Points, in no order, along strands that fork, close into loops and pass close to each other.
In the rows, zero is written as 128.
Points whose rows are less than 108 apart are linked; no others are. Some points are linked to none.
q111: [114 160 115 161 167 160 148 113 121 134  69 138 122 182 103 118 159 155
  91 105 115 120 108 182 109 156]
q306: [123 156 126 133 112 103 130 190 142  95 134 153 138  84 141 129 108 111
 126 100 120 137 136 118 143  96]
q243: [ 83 124 122 167 143 171 101 172 183 137 106 112 175  71 171  82 146  95
 159 154 112 123 115 100 155 106]
q656: [117 135 135 139 141 131 146 109 183 103  75 123 140 170  89 147 197 103
 139 162 175  89 126 161 128 119]
q932: [123 125 105 188  99 139 134 140  80 191 169 120 114 139 131 118  87 167
  72 130 119 173 129 155 100 153]
q572: [150 113 158 126  82 126 110 110  66 154 154 163 128 170 102 159  55 159
  89 117 138 170 129 103  86 158]
q958: [131 141 137 153  63 151 109 115 111 165 205 105  99 171 138 156  69 173
  84  77 118 175 129 137 117 110]
q806: [ 68 145 131 107 149  95 156 125 124 118 159 114 142 143 153 133 143 129
 174 156 156  87 126  90 200 151]
q447: [100 125  95 180 131 180 139  98 131 139 106 125 115 157 119 156 125 190
  68  95 100 113 136 207 141 166]
q293: [ 73 121 148 116  71  83 135 173 149  93 139 118 168  65 153 121 135 100
  96 135 128  97 135  77 153 161]
q709: [127  90 116 138 116 129  78 127  98 174 149 129  75 171 137 134 105 133
 142  95 150 179 145 186 128 108]
q212: [123 137  74 138 174 160 121 143  89 170  75 146  96 118 123  95 134 114
 162  97  87  99  85 181 111 207]
q963: [126  77  93 121 125 129  90 147  82 158 124 148 106 152 161 133 100 134
 128  95 130 151 145 188 143 125]
q361: [134 154 102 164 152 187 118 117 158 131 124 117 122 142 108 159 132 199
 100  86 114 144 113 182 117 177]
q923: [159 120 162 146  86 160 134  85  88 127 194 113 119 175 145 169  76 163
  60 114 133 162 141 152  97 107]
q479: [146 122 137 149 108 113 136 123 143 115 171 126 152  61 104 136  65  95
 128  78  43 165 144  76 102 105]
q794: [109 109 123 165 128 121 130 102 165 108  66 129 145 166 115 141 163 121
  86 123 113  80 166 198 119 199]
q193: [168 163 156  93 158 119 168  85 182  90 153  74 102 128 105 126 145 139
 127 107 121 139 150  97 151  96]
q575: [132 115 156  94  64  71 156 136 159  73 154  96 118  73 127 160 113 114
  86 118 132 102 181 103 143 173]
q776: [114 125 120  84 121  86 169 127 128  98 152 133 169 101 140 140 135 142
  87 126 140  97 154  97 149 142]
q20: [108 117 160 144 103 127  99 157 184 107 105 127 176  63 164 122 115  67
 152 133 124 131 165 104 134  75]
q978: [ 97 173 129 155 148 125 134  98  88 111 135 138 104 146 109 140 102 211
  91 140 101 108 138 134 159 171]
q151: [151 135 145 114 167 115 141  84 137 115 126 134 134 167  87 137 129 159
 108 139 140 146 148 119 127 121]
q93: [148 171 115  97 147 119 139 162 192 104 122 127 137  75 116 144 183 125
 162  99 148 122 106 109 119 146]
q598: [123 103 134 155 120 157 100 161 169 136 101 128 165  74 155  89 135  78
 152 158 132 132 136 123 134  51]
q694: [158 100 191 116 157 117 139 115  83 107 179 136 157  69 133 124  89  81
 112 132 102 171 161  60 100  86]
q936: [ 76 130 159 153 127 117 139 112 195  80  78 114 145 184 108 146 202  91
 137 152 160  67 123 145 150 159]
q225: [115 121 136 169 151 146  58 153 101 165 108 151  95 114 138  85 124 147
 167 116 105 184 121 120 140  75]
q287: [ 71 181 114 124 157 154 171 117 135 114 116 138 168 161 106 165 151 163
 137 132 153  72  89 135 168 146]
q172: [154 109 130 103 105 138 108 111  75 151 119 162 143 165  99 138  59 156
  97 153 141 144 108 107 100 139]
q423: [ 84 189 122 150 161 128 151 114 121  90 136 118 113 144 127 132 131 175
 125 162 112  79 126 122 170 173]
q900: [ 88 166 123 109 177 124 145 104 123 132 158 123 146 157 113 133 129 156
 172 164 152 101  93  79 178 145]
q2: [118 135 124 173 138 164 125  88 142  95 132 113 131 179 133 139  96 172
  82 174 112 106 141 163 151 146]
q155: [151 105 125 146 148 103 117 143 131 140 157 106 110 124 171  97 141 137
 121 126 126 176 164 137 124 112]
q274: [142  96 145 138 130  95 117 149 133 114 175 111 140  85 178 110 125 112
 105 120 116 165 185 101 128 118]
q875: [121 148 149 181 105 122 111 182 172 105 118 144 147  58 148 126  98  86
 139  97  99 162 167 117 130  86]
q890: [ 77 129 115 118 144 124  89 158 154 116 116 101 118 113 188  96 185 120
 186 144 131  93 115 111 177 140]
q984: [127 114 151 105  67  86 158 149 163  76 167  99 158  49 151 139 106  87
  94 118 111  97 159  78 142 135]
q366: [ 98 126 137 100 124 114 141 115 159 152 159 124 125 126 113 146 195 129
 229 163 180  97 103  97 177 101]
q820: [144  78 178 145 132 129 114 144  62 133 206 128 129 100 184 153 128 100
  96  94 135 186 175 131  96 119]
q562: [ 60 101  97 139 151 180 123 151 123 178  80 130 139  83 157  92 174  65
 223 140 123  61  61 133 156 145]
q914: [133 143 104 131 118 171  76 140 115 171 116 148 102 151 112 137  82 190
 132  85 116 169  85 131 122 160]
q425: [128  92 127 154  95 163 122 139  56 186 176 121 125 151 153 125  71 143
  68 116 124 175 124 149  91 128]
q17: [117 152  86 136 169 133 105 165 140 123 102 128 120  94 137 124 154 137
 161 125 118 111 105 147 117 196]
q18: [172 167 143 139 125 122 160 111 150 115 188  91  79 108  88 137  90 149
 126  67  81 169 141 101 128 142]
q994: [ 80 131 110 116 107  98 154 184 115 119 106 146 174 112 158 112 138  84
 121 145 151  86 117 125 146 133]
q716: [102 106 101 124 111 129 162 110  64 128 103 143 136 142 162 140 110 143
  70 147 119  76 145 189 140 158]
q483: [118  86 134 112 124 117 113 156 111 130 127 128 146 111 176 104 148  81
 150 188 165 112 129 123 136  72]
q633: [171 149 158 124 118 126 158 115  94 124 144 134 116 175 124 126 108 144
  68 117 154 181 123 132  85  84]
q746: [140 161 163 105 135 133 112 133 123 116 134 157 123  92 102 120  97 126
 166  85  98 153  91  47 143  41]
q581: [122 100  80 132 133 114 145 121 109 157  72 122 128 140 150  94 147  97
 106 127 103  89 140 192 111 203]
q563: [163 176 121  88 125 168 111 123 142 128 125 155 146 120 104 145 103 180
 128  66 106 143  65  80 106 111]
q122: [138 159 117 126 150 122 106 139 114 135 103 136  75 146 105 107 148 142
 169 152 143 137 103 144 135 116]
q922: [138 130 146 167  99 153 153  92  98 152 163 127 136 172 113 157  99 169
  33 112 137 164 144 164  83 128]
q116: [186 140 156 112  86 115 114  94 129 131 161 126  87 157  96 141  88 131
 135  70 106 189 122  93  85  71]
q458: [139 137 142  67 116 104 140 126 182 101 155 110 116  93 105 149 154 103
 209 121 150 104 131  81 168  74]
q456: [146 105 142  93 133  87 154 132 175 113 163  85 156  79 131 107 141  82
 137 145 130 127 163  54 141 135]
q328: [105 110 118 113 124 127 131 159 138 162 119 161 177  92 107 123 148  94
 192 169 165 102  97 104 143  73]
q188: [149 134 116 155 121 103 133 127 167 133 157 112 107 141 123 152 144 147
 106  95 130 165 171 172 112 164]
q777: [ 89 106 113 145 149 130 105 170 115 134 104 150 158  90 179 101 123 124
 119 114 104 122 141 137 161 110]
q377: [114 145 110 125 154 126 123 175 133 127 119 148 145  93 145 111 137 128
 142 117 119 127 112 117 150 104]
q970: [112 166  95 133 151 111 150 135 137 115  94 128 133 129 136 124 166 142
 117 128 120  95 125 155 129 191]
q227: [176 101 141  89 123 114 167  82 104  89 178  92 133 107 118 126  74  84
 139  99  57 151 134  59  96  69]
q333: [104  84 108 114 142 112 101 149  89 124 125 146 133 125 186 123 111 134
 117 114 118 124 163 159 168 121]
q342: [111 100 142 107  76  84 128 144 102 105  91 109 128 149 176 110 172  80
  76 142 155 107 148 172  95 186]
q530: [180 120 145 104 109 118 149  75  99 116 192 101 129 132 128 118  80 119
 106  87  62 180 122  62  79  74]
q775: [171 146 113 147 124  90 127 151 182 136 156 116 108  96 110 135 152 123
 134  84 128 188 150 142 102 144]
q436: [144 104 122 114 123 123 161 146  67 119 105 140 130 161 170 131 138  93
  85 154 162 115 133 188  93 141]
q356: [165 179 139  90 116 186  93 116 145 135 115 137 111 119 101 130 122 174
 167  92 119 140  46  46  95 106]
q281: [167  88 133  76 122 100 121 125 149 121 139 139 154 103 122 136 141  94
 154 154 154 127 153 111 117  77]
q871: [110 148 153 169 128 119 152  80 101  93 153 120 110 153 114 148  98 190
  62 166 110 103 156 140 145 151]
q616: [138 185 138 107 149 137 179  99 174  85 148 123 138 107  55 169 114 149
 121 114 122 109 116  87 148 157]
q186: [110 109 173  80 111  76 179 147 103  83 148 121 140  73 160 136 140 113
  67  94 142 110 175  88 153 129]
q410: [125 142 121 132 130 146 138  93 149  93 160 101 151 157 120 160  89 154
 110 188 135  85 140 128 154 146]
q495: [163 127 138 152  85  96 138 153 103 135 194 128 119 113 116 152  88 111
  96 109 131 184 155 135  79 126]
q46: [131 138 147  92 130 111 136 135 173  95 148 124 137  68 108 143 114  77
 198  97 110 109 124  61 160  65]
q192: [127 153 117 163 147 149 132 119 186  89 108 121 127 134 114 168 155 179
 100 101 124 119 143 177 136 186]
q812: [124 134 125 154 113 106 129 116 175 109 135  92 105 130 147 146 160 168
  80 107 118 136 177 162 137 185]
q642: [106 137 104 107 147 142 118 148 123 171 115 165 148 105  74 123 158 122
 217 170 161 102  67 107 137 103]
q743: [144 100 129 131 157 115 131 111  97 130 135 103 115 167 174 104 141 135
  99 164 136 144 163 162 115 137]
q647: [ 99 146 121 138  84  90 158 138 131 101  75 117 126 165 142 119 164  89
  86 152 142  76 144 179 114 183]
q277: [158 131 154 136 108  96 147 115 132 127 214  86  75 117 105 145  83 119
 130  53  95 188 170 105 123 116]
q95: [115  85  77 131 102 122 135 148 109 167  65 119 109 110 168  76 141  55
 115 108  95  87 126 190 124 187]
q531: [167 196 157 157 113 141 136 125 152 120 139 119  77 167  85 131 112 165
 113  97 128 190 100 116 102 123]
q573: [141 182 130 143 150 122 138 134 161  98 103 128  89 157  97 137 152 141
 139 141 145 135 125 155 128 137]
q603: [127 133  90 174 136 120 119 154  95 171 139 137 120 120 122 100 103 151
 111 129 100 169 131 149 108 180]
q567: [155  92 155 118 112  86 136 131 146 115 193  82  80  95 137 146 109 108
 127  64 116 172 202 117 140 135]
q824: [154  68 125 125 120 171 108 122  61 191 138 140 119 169 153 108  77 143
  84 130 133 176 110 135 101 114]
q610: [124  87 152 128 131  88 117 167  61 114 117 152 126 109 179 122 143  68
 124 156 153 136 162 142 103 138]
q403: [120  83 106 106 131 152 135 130 100 176 100 127 109 135 135  80 180 113
 172 197 154  95 108 145 140  55]
q919: [127 119 113 125 176 141 102  89 150 123  64 144 101 168 109 144 173 156
 150 103 129 107 142 190 145 152]
q482: [141 120 157 185 101 154  58 124 145 172 157 133 139 105 116 114  62 122
 151  81  67 204 130  80  89  95]
q30: [168 195 146 115 148 165 129 102 176 104 138 114 112 137  69 146 124 154
 154 135 136 136  78  82 104 128]
q635: [113 129 120 124 102  89 140 149 155  96 141 102 118  94 168 125 158 157
  81  96 116 129 170 130 154 169]
q204: [170 121 108 108 125 143  84 115 141 137 156 142 159 109 120 131  75 140
 148 115  86 156 114  85 122  90]
q830: [ 73 109 129 104 112  92 135 140 140 148 127 134 146 130 145 126 194 105
 215 153 181  86 103 107 172 118]
q945: [120 122 130 131  60  74 139 141 150  89 155 104 106  64 150 152 127 155
  76 113 118 108 176 130 150 185]
q335: [118 120 101 113 113 134 110 121 180  99 119  89 137 138 177 135 151 156
 116 150 132  91 148 153 166 169]
q840: [177 118 150 115 108 105 103 127 126 135 149 149 115  97  97 132 102 106
 156  84 110 184 131 100 101  50]
q623: [ 57 101 120  97 111 105 129 134 111 159  87 123 150 149 176  97 194  75
 196 135 148  58 102 132 173 124]
q524: [150  99  82 140 148 142 120 130  94 194  98 136 118 144 103  89 110 137
 125 153 120 159 105 150  98 158]
q734: [171 168 144 134  89 139 142 117 126 145 125 140 116 181 104 126  97 158
  84  93 133 181  97 116  91  98]
q273: [153 174 125 149 125 105 162 150 167 113 169 107 107  77 107 138 133 154
 107  78 100 164 141 116 116 171]
q999: [110 173 132 139 155 127 163 108 170  95 125 135 150 146  53 160 128 140
 123 162 140 100 120 110 136 176]
q814: [ 50 100 123 159 116 157 112 168 148 173  79 144 163  82 150 103 172  67
 220 159 146  86  83 121 155 120]
q177: [ 98  75 176  91 118  85 131 131 130 129 154 127 157  90 143 127 164  70
 187 176 177 106 148  62 150  91]
q363: [ 98 117  91 136 152 182 110 157 173 155 141 107 177  82 153 109 154 117
 197 167 139 102  82  94 163 121]
q993: [133  79 202 121 133  90 112 142 149 103 134 117 129  56 147 107 150  56
 157 147 138 153 185  73 128  78]
q121: [155  97 120 137 131 120 125 102 136 129 116 152 146 163  87 163 111 128
  93 139 147 151 163 181  89 164]
q262: [145 103 173 112 144 111 166 114  90  96 197 114 157  58 149 124  92 111
  84 127  88 138 170  63 128 105]
q189: [137 135 142 145 128 128 177 116  77 126 136 138 139 162 129 142 126 161
  36 128 141 144 143 163  95 121]
q853: [176 159 165 100 148 123 155  73 156 110 142 109 106 159  79 133 125 148
 113 103 125 163 129  91 122  80]
q460: [175 104 157  85 146 104 143  95 127 109 160 121 137 131 114 142 125 103
 137 185 167 129 150 106 110 107]
q660: [130 157 152 182 152 169  93 105 152 115  67 156  92 198  61 137 140 160
 124 122 133 143  93 160 112 132]
q372: [ 78 164  77 135 156 185 155 154  96 149 110 128 136 132 143 109 120 130
 155 149 124  74  45 136 154 156]
q868: [113 138  89 112 157 158 114 142 181 135 141  92 156 101 149 126 164 135
 189 166 147  90  89 105 148 173]
q941: [125 113 141 119 160  95 150 122  72 118 165 134 148 123 136 117 105 125
 100 194 135 123 151 103 108 168]
q451: [116 174 148 157 171 168 106  97 136 120  67 152 105 179  51 139 138 163
 140 142 134 124  76 123 106 169]
q275: [175  97 118 116 106 156  96  99 120 154 176 122 166 132 150 120  57 151
 109 112  84 155 122  97 110  87]
q103: [135 118 112 135 151 150 111 100 131 145  60 135  72 189 107 123 166 138
 145 119 136 123 128 214 127 118]
q270: [120  85  74  98 174 167 117 100  87 181  65 144  84 149 128  87 136 131
 160 127 106  98 100 169 151 126]
q557: [129 149 163 119 124 134 106 126 153 117 128 157 142  68 103 130 126  95
 203 115 102 134 115  70 141  16]
q21: [118 137 143  83 119 132 144 126 177 130 160 124 117  88  97 151 208 131
 229 126 160 104  99  83 158  72]
q629: [108 154 109 120 145 109 125 133 102 145  84 133  85 151 116 103 187 103
 201 161 146  82 109 157 135 125]
q591: [127 134 128 182  80 164  69 153 117 181 173 136 139 109 133 122  53 150
 118  70  78 187 114  99 114 115]
q631: [124  99 138 154  80 173  63 137 113 216 139 143 133 137 140 111  57 154
 122  66  99 188 108  69 111 127]
q154: [ 77 126  82 128 153 152 140 165 111 162  92 128 154 115 162  93 157  93
 165 146 120  67  85 129 159 148]
q879: [128 154 116  89 135 131 150 126 190 114 107 125 153 149 115 154 180 131
 146 134 173  99 107 131 149 112]
q522: [132  91 150 140 114 143 167 112  92  99  98 123 138 175 168 144 158  95
  51 162 156  94 155 197  95 160]
q418: [ 58 151 140 112 101  84 168 156 149 102 155  94 148  81 157 120 161 129
 119 124 136  83 120  66 184 168]
q778: [133  84 162  92 114 108 126 152 128 108 146 134 174  93 162 133 147  63
 145 167 169 112 143  92 123  81]
q268: [131 127 129 120 125 124 149 132  55 113  89 160 108 185 135 139 109  99
 114 165 158 108 125 188 109 123]
q119: [185  90 170 108  89 122 151 103 149  73 167  99 133 130 150 183 135  99
  72 125 159 140 183 154  84 144]
q427: [118 123 116 113 126 101 129 138  80 130  80 149  95 166 126 115 146  81
 172 170 158  86 123 181 123 115]
q244: [107 131 103 121 142 133 123 114 167 112  41 126 123 166 130 144 182 118
 129  99 133  71 140 196 142 185]
q493: [153 119 132  98 132 100 136 122  85 121 160 151 143 122 134 142  89 145
  93 109 130 152 148 116 119 110]
q796: [ 98 137 102 151 162  96  95 145  72 141 118 145  90 135 156 102 128 137
 158  99  86 128 144 164 147 169]
q373: [106 140  97 122 135 156 125 118 170 100 120 102 136 161 142 148 132 147
 146 168 146  78 122 153 171 153]
q170: [120 153  96 132 101 122 154 171  95 116 113 157 123 138 141 145 114 154
  85  98 129 124 122 180 139 120]
q819: [ 80  97 134 138 116 108 121 170  70 133  80 140 133 118 184  77 134  36
 146 157 118  73 133 149 123 140]
q412: [ 94 144  82 125 112 119 150 178  98 115  91 154 126 128 157 123 119 116
 113 127 121  89 112 171 156 135]
q927: [114 173 139 163 162 140 127 101 134 100  96 151 131 175  58 149 110 160
 119 160 126 112 106 121 128 181]
q710: [116  98 136 136 135  91 120 153  29 129 107 150 106 134 177  97 123  67
 138 145 118 101 157 167 106 151]
q545: [140 119 106 103 158 141  85 124 131 151 128 149 173 102 107 114  92 147
 154 142 110 137 102  81 142 120]
q533: [136  75 198 142 117 115 138 142  92  95 182 141 157  29 156 165 103  71
  92  97 103 162 192  95 101 120]
q568: [161 143 141  92 141 114 143  92 141 117 176 115 140 132 105 130  98 120
 144 174 131 134 121  75 132  90]
q84: [ 95 139 154 168 140 151  97 160 138 150 109 153 120  70 114  91 166 103
 206 187 130 130 124 100 142  52]
q247: [155  91  99 132 137 137 112 105 105 166 100 143 119 172 103 123  99 134
 113 156 141 147 135 178  96 171]
q604: [130 104 140 128 139 109 140 105  89  95 149 116 123 148 161 138 124 131
  83 178 139 118 174 153 111 177]
q628: [150 103 166 133 117 119 106 151 107 121 154 160 140  93 139 139  91  89
 129  87 115 178 158 119 107  52]
q392: [141 152 164 126 151 122 180  99 200  68 132  78 114 117  98 145 156 147
  98 100 122 114 161 105 156 151]
q740: [ 98 122  98 117 150 103 112 127  74 133 100 138 112 146 175 113 132 149
 126  99  96  92 154 173 160 159]
q911: [117 134 107  96  97 114 152 172 160 129 114 126 169 120 141 131 166  94
 138 134 179  90 101 125 144 106]
q240: [130 121 101 139 171 130 143  83 120 158  66 117 123 177 121  95 167 112
 130 153 113  84 137 181 118 172]
q845: [131 130 138 145 137  89 104 127  93 142 143 139  63 175 111 137 121 144
 142  95 147 185 156 168 124 138]
q504: [166 134 169 122  66 127 130  87 106 131 201 106  93 180 115 170  78 124
 105  65 120 187 133 117  66  92]
q220: [ 78  81 162 109 124 109 115 139 130 151 138 140 140  87 134  96 206 101
 199 179 162 105 145  86 157  48]
q211: [120 135  97 107 157 158 110 109 104 176  90 153 116 151  73 105 147 142
 190 182 145 101  67 112 122 144]
q407: [ 93 159 165 153 138 114 184 118 193  63 111  99 138 146 110 142 192 133
  79 127 145  93 149 114 155 153]
q894: [148  98 152 120 126 150  97 136 107 133 127 157 165  95 145 111 102 104
 131 121 124 155 137 113 114  14]
q439: [ 61  92 145 143 106 120 118 166 141 151  95 151 184  89 138 111 157  51
 191 177 164 100 122 108 149 101]
q650: [173 158 147 118 112 165 101  82 165 117 124 123 111 179  80 143  98 165
 137 139 131 142 100 105 114 114]
q666: [125  86  95 117 153 142  99 131  75 169  87 155  92 154 146 102 111 132
 140 121 118 135 115 171 151 111]
q336: [171 144 149 135 120 124 139  84 175  81 170  95 103 151  98 161  86 145
 116 128 115 146 163 133 136 122]
q164: [184 139 113 111 125 145 137  78 191 112 136 125 163 150  88 169 111 147
 100 107 118 142 132 139 101 106]
q399: [126  73 124 142 107 173  97 132  78 220 109 149 125 156 140  87  74 150
  95  99 116 185 100  99 112 107]
q942: [126 179  97 137 147 160 122 170 150  95 131 122 118  79 137 153 144 169
 131 105 125 113  96 153 115 199]
q855: [117 127  74 160 176 152  97 167 118 160  85 144 110  89 142  86 147 110
 163 124  96 121  98 156 111 185]
q51: [121 130  98 104 156 143  97 131  97 167 100 163 148 134 104 105 100 147
 157 160 130 124  82 100 141 121]
q701: [121 153 113 161 183 168 146 100 139 137  59 125 121 176  89 110 169 126
 135 152 124  95 105 174 119 159]
q360: [162  91 128 151 126 107 102 159 137 160 117 149 135  79 126 101 152  96
 147 131 138 179 156 128  89  77]
q527: [171 120  93 139  98 174 140 126 133 156 126 118 124 162 123 133  86 150
  81 132 137 152 112 173 117 117]
q437: [118  83  76 157 140 139 108 169 123 177  67 134 107  94 148  73 138  71
 155 133 100 120 118 175 127 153]
q627: [184 123 158 114  75 148 139 104  75 113 191 132 128 147 141 178  69 119
  81 100 120 163 124 124  73  96]
q962: [177 148 155 102  94 129 103  81 132 135 119 143 111 173  78 132  72 164
 129 138 132 152 106  53 106 132]
q907: [139 181 130 167 117 149 120 126 132 114  97 140  88 186  91 135 106 157
 113 133 140 157  98 159 117 134]
q390: [117 165 142 160 129 111 197 113 157  90 124 118 144 139 120 134 162 152
  50 131 135 110 149 143 128 147]
q71: [122 111 123 180 114 122 135 111 159 109  98 146 146 163  90 168 136 143
  62 115 134 123 173 201 107 171]
q271: [ 67 173  90 125 160 184 166 122 119 134 110 124 150 156 138 141 151 149
 151 135 141  62  58 150 158 162]
q327: [105 168 131 103 124  98 179 137 154  83 153 109 134  88 130 149 136 148
 104 125 128  90 141  91 174 150]
q677: [155 103 143 156 136 145 135  97 142 121 143  96 130 177 148 134 134 140
  76 147 151 157 167 177 102 122]
q394: [ 85  92 130 121 122 126 123 153 106 167 111 137 119 103 143  73 214 103
 190 187 153  96 123 123 150  45]
q521: [170  99 114 146 136 179 123  92 136 162 123 103 114 192 129 122 110 153
  87 144 144 164 120 181 111 103]
q184: [145 164 119 127 138 108 143 172 178  94 145 118 131  48 115 135 145 130
 139 101 117 131 119  94 126 170]
q929: [176 100 157  92 148 109 167  87 111  94 195  79 124  91 126 126  79 111
 114 122  93 136 171  70 134 112]
q915: [ 76 146 143 116  93  89 136 125 162  87  80 110 132 167 132 137 178  94
 120 145 161  73 132 152 148 185]
q892: [149 148 132 130 138 120  96 143 107 150 125 144  89 141 119 106 124 159
 146 118 128 179 107 114 126  96]
q80: [ 96 114 101 114 110 113  94 163 152 110 116 105 126 121 202 109 151 132
 135 129 129  98 140 142 172 150]
q744: [164 152  99  90 158 193 114 107 149 148  95 147 151 137 101 139 134 189
 126  96 131 141  68 123 110 124]
q736: [104 138  79 159 127 144 106 154 120 144 119 122  83 133 147 140 132 157
 134  75 110 134 131 208 141 191]
q388: [104 170 124 154 157 115 179 118 118 112  93 132 143 170 127 115 167 143
  79 137 130 108 130 157 132 143]
q283: [150 185 156 109 138 153  93 144 132 121 133 140  97 100  97 120 107 156
 184  99 114 151  68  45 125  82]
q8: [168 117  85 102 150 144 125 121 152 162  96 148 155 136 102 136 140 161
 111 100 140 148 117 160 114 130]
q33: [133 130 164 190 123 154  54 134 133 169 132 138 112 100 127  92  91 127
 164 118  91 207 131  93 113  68]
q745: [178  93 139 107 147 112 118 105 107 134 139 135 121 140 109 126 135 120
 131 194 163 153 147 133  85 117]
q943: [ 83 143 128 111 146  92 146 111 103  90 146 120 118 142 158 139 120 157
 121 158 125  75 154 121 182 160]
q39: [176 126 140  96  96 142  86 113 113 151 120 150 125 160 107 118  66 145
 137 158 137 147  93  73  98  94]
q324: [149 179 116 101 157 142 125 139 168 126 141 129 132  94  87 136 156 138
 187 136 145 124  72  92 118 125]
q852: [ 76 174 128 121 127  94 149 140 150  97 103 120 114 156 124 146 174 108
 179 148 168  74 111 133 165 173]
q35: [191  96 142 122 102 144 108  95 102 132 194 113 153 126 153 124  84 108
 115 105  82 179 124  95  62  67]
q237: [ 97  95 143 107  95  71 124 174 102 109 104 132 153 106 172 105 159  68
 103 158 153 107 141 120 112 157]
q632: [165 133  92 102 144 146 135 114 194 123 129 124 166 122 115 155 148 163
 107 107 121 120 137 141 129 140]
q114: [134  82 105 116 146 148 115 137 105 148 115 119 116 138 164  93 127 109
 146 192 146 111 124 151 142  85]
q432: [112 143 117 164  84 147  85 157 113 183 192 121  97 151 131 147  77 162
 116  64 108 177 118 136 129 115]
q128: [127 153 123  98 156 124 142 106 154 123 174 114 158 125 103 139 102 143
 164 163 127 113 110  57 160 131]
q654: [145 134 118  88 172 108 140 104 134 145  91 158 141 144  80 136 161 150
 133 135 152 132 117 126 118 113]
q241: [103 132 108 151  94 111 149 125  84 123 132 145 114 140 143 165 115 178
  67 114 122 103 150 196 137 156]

How many points has the smallest loop of links through each point below? Write 0 if it is on no loop.
q240 => 10
q483 => 7
q591 => 16
q656 => 9

A tip is a point with one link. Name the tips that can be reached along the links from each point below, in the order of the rows.
q189 => q616, q103, q522, q894
q915 => q716, q819, q852
q8 => q212, q623, q164, q942
q460 => q890, q745
q324 => q572, q447, q186, q567

A fork is a point with three links, a tip a point with one. Leave the first point through the second and follow the links. Name the first fork or tip that comes.
q623, q830 => q8
q128, q900 => q890
q978, q423 => q460
q929, q227 => q287
q868, q363 => q333

Name the points in between on the shortest way along the links from the first point to the second, in order.
q8, q623 => q744, q563, q356, q283, q746, q557, q46, q458, q21, q366, q830
q522, q927 => q436, q268, q427, q629, q122, q573, q907, q660, q451
q945, q324 => q635, q812, q188, q775, q273, q184, q93
q890, q394 => q80, q335, q373, q410, q2, q871, q978, q423, q943, q806, q900, q128, q568, q460, q281, q778, q177, q220
